Each row is a point on a landscape with many peaks, with its height.
A climber steps from a point to the highest of its 2 nearest points, and stops where none of them is higher. Distance is the straight distance between rows; heights are no part of it.
Vezo: [169 136 120 134 143 116 148 125 150 145 102 128 107 125 160 150 144  94
 165 105 145 107 107  85 122  93 141 117 123 175 135  75 134  94  92 125
 138 119  65 177 110 125 116  91 135 105 138 115 159  75 123]  (h 796)
div: [129 150  77 129 102 143  98  81  73 165 155 117  83  73 126  90 190  98
 118 133 144 120  99 121  94  82 163  74 182 141 176 129 155  98  90 149
 112 116  97 193 143 117 183 150 145 103 116 150 108 135  87]  (h 539)
kuvo: [139 106 163 108 132 106 103 192 198  67  65 131 113 166 132 166 106 127
 148  83  51 133  93 103 124 203 104 129  89 129  92  70 106 162 134 174
 144 139 152 132  95 143 110 108 139 111  84 132 163 156 106]  (h 221)
teni: [157 156 131 163 139 145 155  86 146 157 117 154 126 115 114 148 119 102
 113 100 155 171 190 130 174 110  97 152 120  94  83 164 132 118 118  87
 133  92  78 110 118 128  77 110  65 117 165 121 147  77 187]  (h 424)
durok: [163 147 167 139 160 150 177 127 140 134 108  96 156 182 139 178  69 122
 133 119 157 117 170  77 180 127 107 167  91 124  70 111  79 127 170 103
 119 170 113  70 110 130  56  98 126 121 135 109 148 110 142]  (h 181)
siz: [171  79 140 127 166 118 151 144 158 124 110  99 189 228 158 138 113 125
 160 124 128 135 107 125 106  95 101 129 121 140  98  98 147  94 119  82
 145 156 102 106 137 132 113 131  98 165 135  58 155  93 116]  (h 185)
ven: [104 101 143 123 111 123  71 130 124  97 132 176 111 114  98  91 157 114
  94 151  78 149 110 100 140 181 116 111 124 115 127 127 141 192 156 155
 133 146 153 127 100 149 102 180 145 121 102 174  91 136 124]  (h 829)
tun: [136 119 123 100 143 104 137 174 141 104  41  80 172 142 128 179 126 142
 120 123 120 120 123 171 135 124  89 151 109 155 133  74 120  77 114 157
 131 109 166 123 149  74 151  99  94 132 145 111 159 166 113]  (h 607)
lin: [120 166 130 137 126 111  72 143 155 116 137 166  68  32 141 114 113 135
 103  58  77 154 138 191  95 169  88  96 120 112 147 137 159 173 129 166
 153  76 117 140 114 122 186 123 146  95 136 175 137 132 165]  (h 154)
Bon: [148 123 149 131 148 142 163 160 150 106  83  88 169 204 104 185  53 107
 142 119 117 138 164 116 132 158  84 154  64 114 105  99  56 102 137 106
 117 134 175 119 166 145 129  92  77 123  95  95 169 173 106]  (h 475)
pef: [ 63 116 136  91 116  95  92 162 140  90 112 192  84 104 124  95 194 121
 111 117  80 120  73 116 169 174 134 131 165 139 170 136 152 190 143 170
 145 171 170 129 104 138 127 164 161 145 127 155  67 117 133]  (h 625)
kisu: [ 72 143 183 124 120 102 131  89 133 166 146 104 119  57 134  71 149 119
  97  64 133 148 136 167 135 152 111 139 111 120  97 147 193  95 161 129
 127 128 117 103 129 126 146 136 171 117 166 119  79  41 162]  (h 308)
peta: [149 122 146 120 154 153 166 140 106 118 125 124 141 191 123 168 103 130
 139 143 173  93 140  37 181 120 133 182 126 121 140 101 107 147 149 119
 141 195 126  83  89 143  50 127 126 157 125  76 113 119 128]  (h 137)
Zupa: [ 98 155  72 136 116 125 175 112 129 122 201 140 100 166 145 148 133 165
 192 169 167  91 151  95 138  85 198 126 172 116 188 189 103 162  85  98
 113 137 111 157  93 150 122 125 142 155 123 117 147 131 149]  (h 659)
zite: [ 97 143  92 132  98 121 140 120 118 132 195 119 104 115 151 126 142 166
 152 170 125  98 115 152  88 130 199  90 168 126 147 186 100 164 132 124
 101 125 125 146 143 131 181 132 181 126 112 177 128 184 121]  (h 272)
geruf: [103  86 138 113  88  94 129  88 153 146 141 113 126 141 154  98 176  97
 132 148 105 124  82 104 101 149 168  86 118 155  81 120 145 108 135 126
 108 150 113 135 138 131 121 146 189 106 106 166  99  98  93]  (h 483)
fuvi: [ 96 127 162 128 113 102 141  88 124 156 194  87 111  84 155  73 119 133
 160  74 155 120 135 122  82 138 174 124 101 134 139 120 178  76 118 137
 118 106  72 170 111 139 150 136 206 108 134 117 134  47 131]  (h 555)
teba: [189  78 118 100 107 145  95  82  89 110 114 161 116 148 129 118 186 110
 120 227 121 118 118  75 138 112 156 134 129 160  60 145 156 148 120 132
 158 159  98 102  94 116  49 139 134 107 139 115 117 117 116]  (h 303)
Nunar: [104 116 161 132 103 129  93 114  98 143 105 133 181 150 106  83 168 124
  85 154  97 149  82 170 135 151  94 123 127 107  55 161 155 144 166 110
  96 142 164  74 194  96 124 177  85 140 159 181  73 148 122]  (h 295)
detob: [162  90 158 120 134 135  78 106  94 139 132 115 174 116 155  73 130 160
  84 137 102 159 125 188  75 126  56 127 123 119  59 143 236 115 128 131
 178 113 123  68 119  80 146 149 106 139 172 107 127 120 134]  (h 531)
Geram: [ 94 148 150 125 120  96 134  93 150 170  96  95 143  83 120 118 159 102
  80  86 139 145 140 183 144 131  93 153  98 137  85 117 152  63 147 121
 106 117 119 114 167  95 147 109 112 110 171 136 100  82 146]  (h 344)
zofi: [ 85 135 145 130 126 149  82  89  73 141 131 122 104  40  80 110 127  89
  57  88 127 150 135 120 126 145 111 116 125 113 164 106 138 114 169 165
 114 114 147 131 145 120 165 164 160  83 111 160  72 113 106]  (h 224)
dile: [139 192 110 114 111 137 146 154 115 152 104 147 108 167 136 148 152 114
 122 130 132  90  63  92 202 127 123 143 155 105 149 130  54 189 172 108
 119 199 178  86 193 123 126 133 130 136 149 187  90 188 131]  (h 35)
kepag: [102 156 121 131 110 112 139 131 135 160 143  74 118 104 150 133 126 109
 120 121 131 100 100 127  83 131 164  90 115 151 150 112  83 104 159 118
  74 121 139 166 191 130 198 124 181 101 111 178 113 162  84]  (h 515)
buda: [175 137 107 145 112 176 108  83  65 142 145 159 136 126 101 127 148 121
 107 198 143 140 149 110 140 102 143 117 127 108  85 180  94 161 139 106
  99 135 126 108 148 131  98 148  88 106 116 178 120 192 122]  (h 662)
zed: [101 126 135 140 132 133 191  97 128 144 186  83 137 177 142 124  84 124
 174 144 179 100 174  87 134 112 188 133 108 112 115 159  89 109 123  65
  88 149  89 123 123 170  90 128 159 146 108  93 131  92 135]  (h 111)
kega: [122 156 125 144 135  95 174 110 153 166 154 103  96 113 174 133 116 132
 181  83 168  97 128 118  92 105 179 125 115 158 143 114 140  88  93 117
 111  90  45 186 120 132 148  97 185 107 140 132 176  54 151]  (h 661)
Mil: [117 116 154 142 155 113 177 152 172 133 157  87 164 198 156 130  85 135
 172 100 138 112 119 100 105 124 135 117 118 125 142 106 107 105 142  88
 120 157 109 127 128 165 127 126 141 154 111  81 144  95 122]  (h 151)
dusi: [119 157 119 144 137 132 162  87 119 192 135 116 126 123 119 123 126 104
 121  96 184 128 161 123 163  79 136 150 136 109 120 138 129  78 120  85
 118 121  67 128 133 125  93 123 114 127 162 100 103  59 160]  (h 473)
ruti: [177  84 130 113 109 141  73 124 110  84  78 178 141 137 105 127 152 139
 101 182  72 163 120 148 114 148  84 131 120 141  68 136 177 142 102 153
 171 114 143 101 105 104  97 136  75 121 138 134 148 159 124]  (h 298)
kiduz: [154 148 105 154 138 135 151 112 129 136 178 163 140 177 156 129 101 164
 152 175 132 125 162 145 130 110 133 126 136 105  87 191 102 177 127  90
 127 137  93  78 118 140  97 137 119 150 145 140 156 161 173]  (h 266)
Vanu: [105 118 121 125 121 122 129 165 137 122 173 141 138 199 149  90 170 131
 152 162 107  98  50  81 140 139 147 100 177 104 177 135 117 189 134  93
 126 208 157 124 128 171 132 177 149 173 110 149  84 159  97]  (h 674)
ran: [159 150 100 122 146 117 161 166 162 125  33 101 150 160 117 214  89 111
 123 107 123 140 167 156 145 140  95 162  86 121 118  90  62  85 109 136
 115  92 170 132 169  75 130  62  78 114 131 141 183 173 124]  (h 544)
tevi: [144  84 120  91 128 120 129 162 125  91 116 142 158 201 143 143 138 182
 154 186  98 106  94 144 129 122 135 147 144 151  97 148 153 167 106 143
 171 158 152  72 113 103 111 126 130 163 147  99 142 168 128]  (h 498)
Nat: [159 135 122 162 161 170 129 156 113 113 196 133 127 148 139 140  47 143
 159 130 125 123 166 103  68 132 145  94 130  95 172 127  88 160 131 113
 129 108 127 153 106 180 152 132 134 130  81 110 166 175 127]  (h 205)
Tas: [101  74 144  94 130 112  98 134 114 109  93 150 136 151  98  78 208 116
 104 150 113 129  54 101 166 125 116 147 175 158 145 111 188 130 130 145
 163 177 156 107 120 125 113 165 124 159 151  82  63  78  96]  (h 572)
foti: [172 129 100 131 149 173 143 133  87 120 142 139 129 124 104 186  81 145
 130 153 153 118 175 121 113 115 145 139 130 128 140 129  98 143 120 148
 138 104 122 122 108 120 118 106 125 108 109 112 157 171 136]  (h 264)
zin: [147 140 162 163 141 156 153 119 131 126 133 127 161 177 112 156  68 144
 133 154 138 139 182 132 152 150 105 148  92  93  41 164  98 175 158  95
 107 144 121  44 136 131  79 108 101 124 138 132 147 153 160]  (h 222)
ruk: [155 135  82 131 136 126 123 105 118 130 127 167  85  80 154 108 158 134
 133 133 140 133 136 153 125  80 112 129 187 151 167 162 196 125  58 136
 192  84 103 147 100 102 137 120  97 140 173  89 161  81 172]  (h 421)
Zes: [ 89 143 158 133 141  99  85 149 126  96 163 155  76  26 141 100  95 162
 116  43 103 133 144 140 124 184 128 115 128  95 196 140 152 180 161 176
 148 110 133 137 104 141 175 141 192 130 121 143 103  95 163]  (h 119)
Gal: [124 141  78 127 102 103 123 145 150 134 156 141 117 116 189 137 142 159
 161 148  91 105 107 200  70 128 148  76 150 137 124 159 128 157  91 140
 115  92 121 151 148  99 192 107 154 137 134 192 169 199 134]  (h 323)
nuri: [163  96 163 129 144 133 117 148 146 120  81 130 188 212 148 111 130 141
 129 134  97 145  96 152 138 126  62 135 124 109  48 130 160 130 143  99
 146 151 120  72 140 115 103 130  61 170 166  97 126 114 136]  (h 218)
vasoz: [130 160  91 169 125 113 162  89 172 150 177 144 122 154 159 123 121 143
 172 140 141 148 177 154 125  92 153 114 137 107 116 198 127 140  92  76
 123  97  68 148 111 157 105 129 115 148 142 122 167  92 180]  (h 311)
ziza: [137 142 134 135 141 131 142 121 130 149 118  97  93  97 128 151 116  90
 134  99 138 104 118  78 100 130 157 114  94 165 150  57  89  91 139 142
  92 120 104 185 126 137 140 108 174  74 101 155 131 121  83]  (h 631)
Kas: [137 112 126 131 147 138 100 166 130 143 114 131 154 171 141  89 152 114
 115 126  92 117  33 109 123 114  91  93 174 115 170  80 129 153 157 120
 142 178 150 133 153 145 154 174 115 159 125 130  85 139  88]  (h 865)
lapip: [121 149 136 177 101 164  88 113 109 106 170 144 107  86  71 117  91 116
 108 139 122 166 190 124 116 151 131 104  90  79 135 168  80 158 143 110
  85  86 155 161 126 194 136 154 110 106  69 166 135 184 108]  (h 98)
Rof: [136 118 118 117 125 125 157 131 147 133  91  98 163 173 106 156 144 104
 138 152 148 122 116 102 142 120 143 147 107 141 135  99  84  80 117 110
 104 146 154 144 172 126 116 113  95 126 114 100 116 140  86]  (h 425)
rolo: [101 167  79 136 116 143 134  99  82 189 161  88 108  86 130  95 149  94
 111 113 178 109 121 147 109  71 154  92 160 116 189 132 129  63 120  93
  76 111 114 186 187 128 191 138 120 132 129 133 101 131 105]  (h 620)
tuso: [137 132 139 170 143 141 157 112 157 131 146 154 145 166 107 132  96 122
 153 130 152 161 190  99 157 118 124 144 115  85 118 157 115 136 112  78
 129 123 102 125  95 169  73 134  76 146 115  91 145  90 158]  (h 369)
Bak: [132 145 157 148 136 128 109 174 175  91 120 132 101 134 144 164  70 129
 136  91  79 136 143 122 121 191 103 106  89 102 107 104  66 191 161 139
 112 120 140 121 116 155 129 111 152 107  89 172 152 178 125]  (h 288)
moza: [117 117 143 126 149 109 146 117 110 181 162  67 151 146 155  80 138 123
 129 126 162  94  76 102 100  95 155  99 148 157 163  66 137  67 140 103
 118 167  91 144 145 136 148 153 171 135 146  97  97  76  86]  (h 332)
fomaz: [151 143 118 149 114 112 134 115 193 122 114 146 104 108 152 160 110 116
 156 108 100 162 173 166  92 159 121 108  94 135  73 145 124 136  89 138
 124  64 105 150 102 118 120  85 122  91 119 171 194 130 163]  (h 226)
fopan: [121 165 104 146 111 174 151 117 109 145 176 145 106 163 103 126 138  99
 148 150 172 121 124  72 172  90 156 113 157  78 176 169  56 141 119  63
  85 159 140 172 145 195 109 151  90 157  92 136 107 155 118]  (h 664)
pudad: [147 130 154 145 146 147 101 152 144  72 156 169  99 123 135 146  87 131
 137 121 110 126 179  84 130 173 133 137 106 107 146 122 101 192 138 148
 137 137 120 129  43 181  77 129 151 128  80 152 149 149 139]  (h 215)
Melo: [112 146 113 146 108 159 134  90  94 163 150 144 120 112  89  98 171  95
 108 128 170 146 126  99 167  91 137 117 154  97 149 160 113 105 127  92
  99 141 107 148 151 157 117 148  89 132 122 130  68 105 120]  (h 547)
Dezol: [159 112 110 129 154 135 133 136 107 120 168 148 106 102 154 110 110 160
 170 112 145 114 128 114 102 100 150 123 162 138 180 127 171 134  97 146
 183 104  92 152  75 133 117 131 154 138 136  87 168  87 155]  (h 441)
vuve: [115 118 141 165 130 159 108 125 103  93 205 135 134 121  80 116  53 150
 144 136 138 161 213 113  92 137 153 111  97  75 176 169 102 134 121 111
 112  76 139 179  83 203 136 153 109 140  66  97 159 144 120]  (h 150)
ner: [174 145  77 122 147 132 182 125 132 143  84  89 149 190 149 202 111 108
 154 159 174  98 159 106 127  83 151 147 110 164 142  95  66  83  86 104
 104 112 125 149 173  90 115  78  99 112 113 105 193 148 110]  (h 364)
Kiba: [ 88 105 168 104 142  96 131 150 165 117  82 128 139 137 111 105 183 110
 109  90 115 135  74 103 191 146  94 152 134 141 139  83 143 102 162 137
 139 176 141 125 127 140 106 145 126 146 152 107  63  59 117]  (h 695)
Zule: [113 122 131 146 117 177 115 103  91 144 178  94 112 112  93 111  97  89
 120 152 140 143 156  89  88 128 166  81 103 108 137 134  84 103 135 111
  78 113 141 184 138 178 141 153 141 104  61 138 127 158  80]  (h 51)
fubi: [ 67 106 178 141 102  99 131  96 163 138 175  83 141  90 118  90 108 122
 139 101 121 151 164 156  73 173 154 114  80 120  90 135 165  90 129 140
  99  91 120 150 129 146 161 136 175 110  94 124 131  94 115]  (h 457)
lav: [110 160 115 147  98 124 111 103 134 126 198 146  71  80 161 111 150 134
 144 132 120 119 148 120  92 137 182  82 129 131 134 166 119 157 115 138
 113 110  83 176  81 162 137 124 189 100 106 193 136 127 131]  (h 208)
vik: [155 104 127 134 120 120 124 104 168 120 131 145 114 159 150 116 171  83
 165 135 115 137 110  71 121 135 152  95 108 143  97 106 124 122 102 108
 121 145  83 171 112 159  81 123 127 110  95 130 125  85 106]  (h 623)
nud: [167 140  60 132 149 141 186 133 126 123 112 133 136 196 128 216  87 148
 178 168 153 107 178 121 128  84 152 166 148 141 157 136  84 150  68 129
 141 102 141 129 136  96 117  93  98 143 128  87 202 178 146]  (h 318)
gibor: [149 116 160 132 175 131 114 163  94 149 119  51 203 160 153 105  72 177
  93 105 148 111  93 161  98  92  73 125 132 133 135  79 151  85 193 122
 148 145 133  75 142  99 172 147 136 159 166  77 125 127 107]  (h 468)
noke: [145 100 104 123 121 129 132 139 134 131  96 111 172 146 143 147 136 133
 119 151 117 149 143 189  96 126 108 118 109 132  91 131 143  99  97 127
 119  96 142 113 154  77 150 113  87 137 123 133 155 170 120]  (h 690)
soza: [117 114 156 102 116 112  84 182 151  88  43 114 132 144 104 172 111 153
 104 111  65 126  85 151 142 180  95 147 100 136  94  90 101 148 152 187
 139 128 181  94 139  93 148 112 137 111 116 158 128 178 106]  (h 193)
meleb: [144 148  88 132 108 167  96 110  81  90 140 210  95 107  76 145 168 138
 113 199 126 135 155 100 163 125 145 146 152 122 152 172  99 189 114 151
 119 134 148 129  93 147  88 144 109 110 112 179 123 196 138]  (h 518)
Tadi: [141 154 108 107 145 155 123 158  90 138  82 132 112 136  96 155 152 104
 100 131 137  94  78  60 188 116 122 155 157 136 187  70  77 149 168 157
 129 185 175 119 149 123 114 130 127 128 131 127  80 166  99]  (h 67)
vugak: [100 136  87 112 108 140 124 145 125  81 112 181  98 104  64 174 155 146
 136 149 121 131 149 132 174 145 146 166 156 130 182 151 105 169  94 175
 135 112 180 143 119 120 132 120  98 131 113 132 126 177 143]  (h 422)
dinet: [174 138  89 134 126 163 116 123  78 158 102 129 152 125 123 136 131 115
  94 153 148 129 124 156 120  87 113 122 137 121 110 132 104 117 127 114
 110 121 144 116 178  99 136 117  77 127 135 154 124 188 112]  (h 791)
tedab: [ 81  93 142 104  97  98 110 105 136 140  99  90 147 128 107 107 175 104
  85 154 100 137  73 133 121 156 138 115  96 155  95 101 120 100 160 156
  97 142 177 122 172 104 138 152 161  97 116 174  78 139  70]  (h 394)
fev: [187 108 121  85 133 140 127 142 111  86  44 128 104  84 111 182 133 133
 117 138 130 115 129 107 142 108 113 175 119 200 102  89 154 111 107 196
 185 117 135 116  99  74  91  81 143  85 155  96 188 126 135]  (h 440)
guna: [ 92 152 115 128 111 140 146 129 131 113 191 152  97 146 146 120 143 126
 157 145 148  98 126  68 161 131 181 125 170  99 194 157  94 175 128 106
 103 182 133 162  95 183 110 148 151 155  90 156  99 148 123]  (h 871)
Sefal: [104  88 165 104 110 122  94 117 120  93 169 177 108 105 127  84 156 130
 116 157 104 137 141  89 129 160 147 130 127 142 117 156 183 163 127 143
 159 146 123 125  51 149  71 168 170 125 111 139 112  88 133]  (h 605)
saz: [148 106 150 100 157 122 124 188 153  78  35 109 154 121 119 144 111 142
 122  65 116 150 104 161 153 129  49 166 132 148 141  77 190  90 104 170
 198 109 143 132 103  96 125 117  99 134 164  75 182  80 148]  (h 699)
lopo: [136  67 150 124 158 131 134 133  86 119 124  91 216 156 116 110  94 176
 115 136 152 136 133 167 110 104  95 154 132 125 127 117 188  85 123 129
 163 125 144  88 131  94 137 151 107 173 153  43 136 112 126]  (h 524)
narad: [128  92 106 106 101 137 126  79  85 136 163 149 134 134 112 111 191 140
 130 204 157 122 124 110 137  82 179 124 173 138 116 175 162 126  99 114
 136 142 104 112 123 107 106 151 124 134 140 105 104 119 112]  (h 388)
suvi: [135 163 122 159 116 105 114 101 176 137 182 145  97  93 180  88 119 133
 151  99  91 147 160 171  60 152 126  78 113 115 100 161 155 146 112 117
 124  80  70 165  95 164 151 111 162 111 125 167 159 115 153]  (h 182)
Demu: [187 124 108 104 163 152 107 167 101 106  56 104 131 108 118 187 110 136
 103 119 126 101 115 122 115 115  98 136 128 177 148  55 117 110 140 204
 152 124 147 120 127  81 147  96 132 108 128 117 164 182  95]  (h 527)
seva: [159 107 128 130 108 127  86  91 127 108 122 183 116 103  89 115 172 112
 118 147 112 177 154 120 134 143 108 132 124 128 108 145 179 117  84 139
 164 103 120 143  85 125  96 135  81 108 127 111 135 111 131]  (h 362)
vegi: [135 119 121 137 122 121 120  96 110 157 157 123 142  96 162  87 138 151
 116 125 138 134 136 193  83 101 109 118 157 126 112 164 211 117  97 126
 154  95 107 119 127  94 167 125 123 152 161 101 134 113 152]  (h 474)
Bim: [124 135  99 116 136 118 166 151 113 113 181 133 103 122 160 148 108 182
 190 133 157  69 124  93 115 114 200 133 170 146 199 139 118 165 104 153
 150 133 116 140  87 131 137 104 197 143 133 109 156 134 151]  (h 535)
fir: [109 134 148 130 129 105 153  98 150 188 134  69 176 154 145  92 156  97
 105 123 166 129 106 132 122  95 133 118 106 134 102 103 127  42 151  73
  91 148  96 132 180 138 142 142 116 130 146  99  88  77  97]  (h 379)
vubu: [106  97 178 147 119 105 105 139 180 100 152 122 139 125 136 103  86 140
 131 108  74 158 150 151  82 205 124  93  70 112  78 123 141 159 149 140
 123 118 133 115 100 156 135 145 170 115  84 155 148 131 124]  (h 366)
mag: [ 62 140 138 127 136 103 142 181 167 104 121 126 124 113  87 141  88 147
 147  69 124 138 132 162 140 157 115 151 122 108 210 112 109 127 125 130
 132 101 178 150 156 138 178 124 113 158 116 109 119 131 137]  (h 646)
begi: [127 166 140 150 132 108 165 137 185 176 100  86 156 130 150 136 106  92
 117  82 135 140 146 180 118 122  98 126  84 109 103 105  97  69 147  86
  76  96 110 145 186 128 150  95 101 128 138 148 138 115 138]  (h 380)
Vavub: [104 130 126 110 105 107 129 118 123 123 127 116 109  49 149 156 107 162
 130 115 121 123 157 206  95 146 147 146 120 161 109 153 157 131 125 185
 135  79 136 111 139  71 175  95 184 102 148 164 153 147 164]  (h 383)
Bonoz: [111 113 181  99 138  96 141 163 169 105  83 137 125 101 133 104 139 127
 127  53 125 144 101 141 170 143  80 167 127 147 134 111 188 109 141 134
 182 139 121 118 101 129 111 130 131 137 158  92 121  29 162]  (h 847)
balet: [137 118 120 122 151 163 122 118  73 165 163 114 110 117 136  95 145 103
 113 145 153  89  94  64 116  97 170 102 164 138 167  91 126 126 142 128
 129 167  88 153 104 148 114 162 182 121 114 128  88 102  95]  (h 273)
ges: [ 43 174 117 120 121  91 165 152 155 135 120 144 124 111 111 144 133 134
 125  88 136 132 121 200 183 142 125 154 145 106 167 160  99 137 151 111
  99 122 171 120 192 114 184 121 107 158 154 148  84 130 165]  (h 738)
popo: [118  91 104 107 112  96 127 147 168  83 144 131 126 186 122 145 153 138
 182 169  96 132 115 109  83 172 176 107 116 155 133 117 116 144  83 147
 115 137 152 162 115 155 136 134 136 126  69 115 154 174  86]  (h 287)
bemi: [ 92 119 115 113 128 110  98 147 117  92 134 172  97  77 108 116 152 154
 124 125 113 128 110 151 135 144 131 138 174 141 186 131 166 162 117 177
 162 128 158 131 119 115 156 143 133 147 135 125 103 134 136]  (h 511)
kimo: [127 150 151 156 141 119 116 149 181 109 113 138 117  80 123 150  66 143
 131  45 108 156 177 178 108 174  92 135  94  95 120 129 133 149 133 157
 143  69 124 123 114 128 153 100 131 113 124 143 168 117 183]  (h 187)
Kigi: [165 141 114 118 163 168 146 151  79 140  87 123 144 162  78 173 114 126
 116 147 180 102 136  67 197  87 100 185 148 128 173  85  83 122 143 140
 142 168 157 100 130 122  88 112  86 144 143  71 119 146 124]  (h 100)
Rirom: [142 114 100 104 114 135 131 132 127 102 145 137 128 174 145 148 145 143
 149 199 103  97  97  92 126 149 166 126 136 147 112 139 102 191 126 152
 128 178 152 105 118 134 111 133 173 125 106 150 136 203 104]  (h 389)
Kikit: [160 129  96 130  92 159  87  46  62 177 168 122 103 104 132  81 179  90
  94 179 132 133 117 110 100  87 164  68 146 125  85 156 144 116 118 120
 116 129  84 142 148 114 126 170 160  79 117 170 108 148  99]  (h 442)
biva: [ 66 148 110 124 130 126 163 148 101 129 160 110 116 115  92 156  82 157
 148 121 169  98 141 126 141 116 163 148 156 115 227 139  86 122 141 128
 116 111 186 151 157 139 181 115 132 152 117  93 105 158 132]  (h 559)
kavu: [169 122 102 124 132 139  92 156 127 130  93 162 107 112 143 108 175 103
 122 123  98 131  72 134 126 111  96 103 182 149 157  95 159 138 108 149
 166 136 129 143 125 122 136 128  91 143 146 136 117 132 116]  (h 706)
bom: [152 118 153 119 119 127  83 138 130 125  79 171 159 178 149  82 187 139
  97 153  82 142  51 150 165 130  80 125 148 119  57 152 167 158 145 100
 146 164 143  74 159 104  97 149  76 154 191 161  83 119 143]  (h 255)
Tezis: [144 109 151 129 142 145  88 169 129  96  66 160 147 144  76 151 118 133
 103 114  87 155 117 140 162 162  63 153 118 104 110 104 133 151 140 156
 149 124 164 101 119 112 116 124  65 143 141 119 121 149 128]  (h 241)
zisen: [122 128 158 131 151 133 139 118  94 184 141  62 177 131 129 115  85 139
  87 131 169 116 128 147 111  96 120 132 116 120 108 109 119  79 191  96
 108 138 131  87 166 129 148 136 134 133 158 101 104 119 111]  (h 423)
lal: [192 136 137 134 144 145 133 145 150 105 112 141  88  99 166 174  82 125
 147 122  97 121 156 110 103 146 123 123 101 162  76 110 109 164 132 166
 156 113  90 114  75 128  84  84 171  83 121 163 186 134 156]  (h 284)
San: [ 68 137 121 102 122 114 173 118 105 156 126  82 151 129  90 147 130 133
 110 158 189 109 131 143 163 107 161 169 127 150 170 128  95  61 137 112
  91 133 177 130 190 108 156 124 105 134 137  98 100 141 103]  (h 488)
Linad: [ 97 119 137 104 101 112  83 126  98 148  68  93 162 110 130 114 151 128
  55 137  93 140  89 195 118 150  96 120 105 144  70 111 149 109 169 155
 106 122 176  86 189  56 173 142 128 112 155 188  88 162 106]  (h 337)
guver: [ 76 181 137 154 123 104 152 141 165 143 145 175  91 111 142 114 121 134
 134  84 138 133 143 157 189 147 115 146 153  88 133 180 113 176 166 100
 111 141 127  98 134 141 127 121 120 161 154 156  90 102 195]  (h 651)
sarab: [161 119 153 161 160 150 136 128 157  83 141 145 119 123 102 149  66 114
 159  93 136 165 216  82 134 158 129 139  86  95 134 117 108 143 112 130
 133 110 102 150  51 181  59 124 113 116  68 107 181 101 149]  (h 292)
loz: [ 72 142 137 120 115  80 153 115 131 146 141  74 124  60 142 144 112 152
 130 110 148 102 131 158  78 138 176 134 100 168 144 100 125  80 139 162
  87  93 132 151 154 102 195  94 201  82 129 158 133 137 123]  (h 443)
bubok: [186 108 146 106 138 157 121 142 112 102  91 153 105 119 134 162 117 130
 116 147 114 114 132  90 150 129 112 157 123 160  80 121 134 163 150 163
 171 149 117  87  69 112  55 105 158 107 156 120 152 118 157]  (h 356)
kofa: [118 184 107 154 111 131 139 104 158 155 141 191  84 111 129 108 179  90
 135 111 140 150 140 121 200 114 128 127 155 100 135 178 111 145 137  92
 108 140  99 147 124 161  91 127  85 141 138 161  89  77 176]  (h 566)
ruda: [120  69 124 117 120 119  97 158 129 108 131 134 188 181 123 102 143 167
 134 175  91 151  93 188  95 133 104 124 139 120 109 143 174 138  95 119
 143 131 161  99 154 111 158 163  83 181 133 110 123 171  99]  (h 595)
sobor: [144 153  57 136 107 128 147 109 101 183 110 101 143 125 164 117 174 108
 123 147 168 129 120 175 125  63 138 102 138 124 139 142 110  74  88  75
  79 100 132 161 212  89 166 113  73 152 133 149 129 171 124]  (h 698)
Zadug: [125 133 147 120 106 112 109 119 174  91 123 191  70  89 143 114 155 112
 129 120 101 156 161 111 151 166 125 138  98 146  87 165 149 157 110 132
 151 115 110 139  51 155  61 116 130 112 130 153 140  83 162]  (h 456)
gel: [115  91 129  95 126 114 134 109  95 123 123 121 134 108 119 110 182 131
 128 152 162  96  96 108 148  96 160 150 162 183 156 109 189  89 109 146
 158 149 115 131 117 104 120 139 149 128 153  68 101  68 112]  (h 471)
dufi: [128 164 156 157 147 134 162 159 177 159 123  74 157 169 143 151  39  99
 138  84 120 129 145 145 116 141  86 121  76  94 109 108  47  98 172  68
  87 117 148 125 190 167 166  94 107 136 116 120 162 154 118]  (h 418)
gom: [157  84 153 101 141 136 105 149  99 101  77 115 153 111 138 111 124 173
 101 123 117 132 105 180 129 110  66 159 146 157 100 124 216 118 123 157
 207 122 138  70 104  75 139 127 107 150 184  82 149  99 144]  (h 599)
zodi: [ 74 158 132 124 128 118 120  83  88 152 155 133 105  48  94  80 164 107
  88  75 151 148 128 160 147 122 120 134 156 115 175 142 175  85 134 147
 115 120 126 155 141 118 178 149 124 119 139 103  63  66 126]  (h 267)

Call two points neighbours if one is among the 2 nearest of the other. Go from one point of each pair to the other, from neighbour to neighbour, staying as high as possible. Name the lowest point that can't be avoided.
Bonoz / ven: ruk
Vezo / ges: popo
ven / ges: bemi
dinet / ven: vugak
Kas / ges: Melo
Kas / guna: Vanu
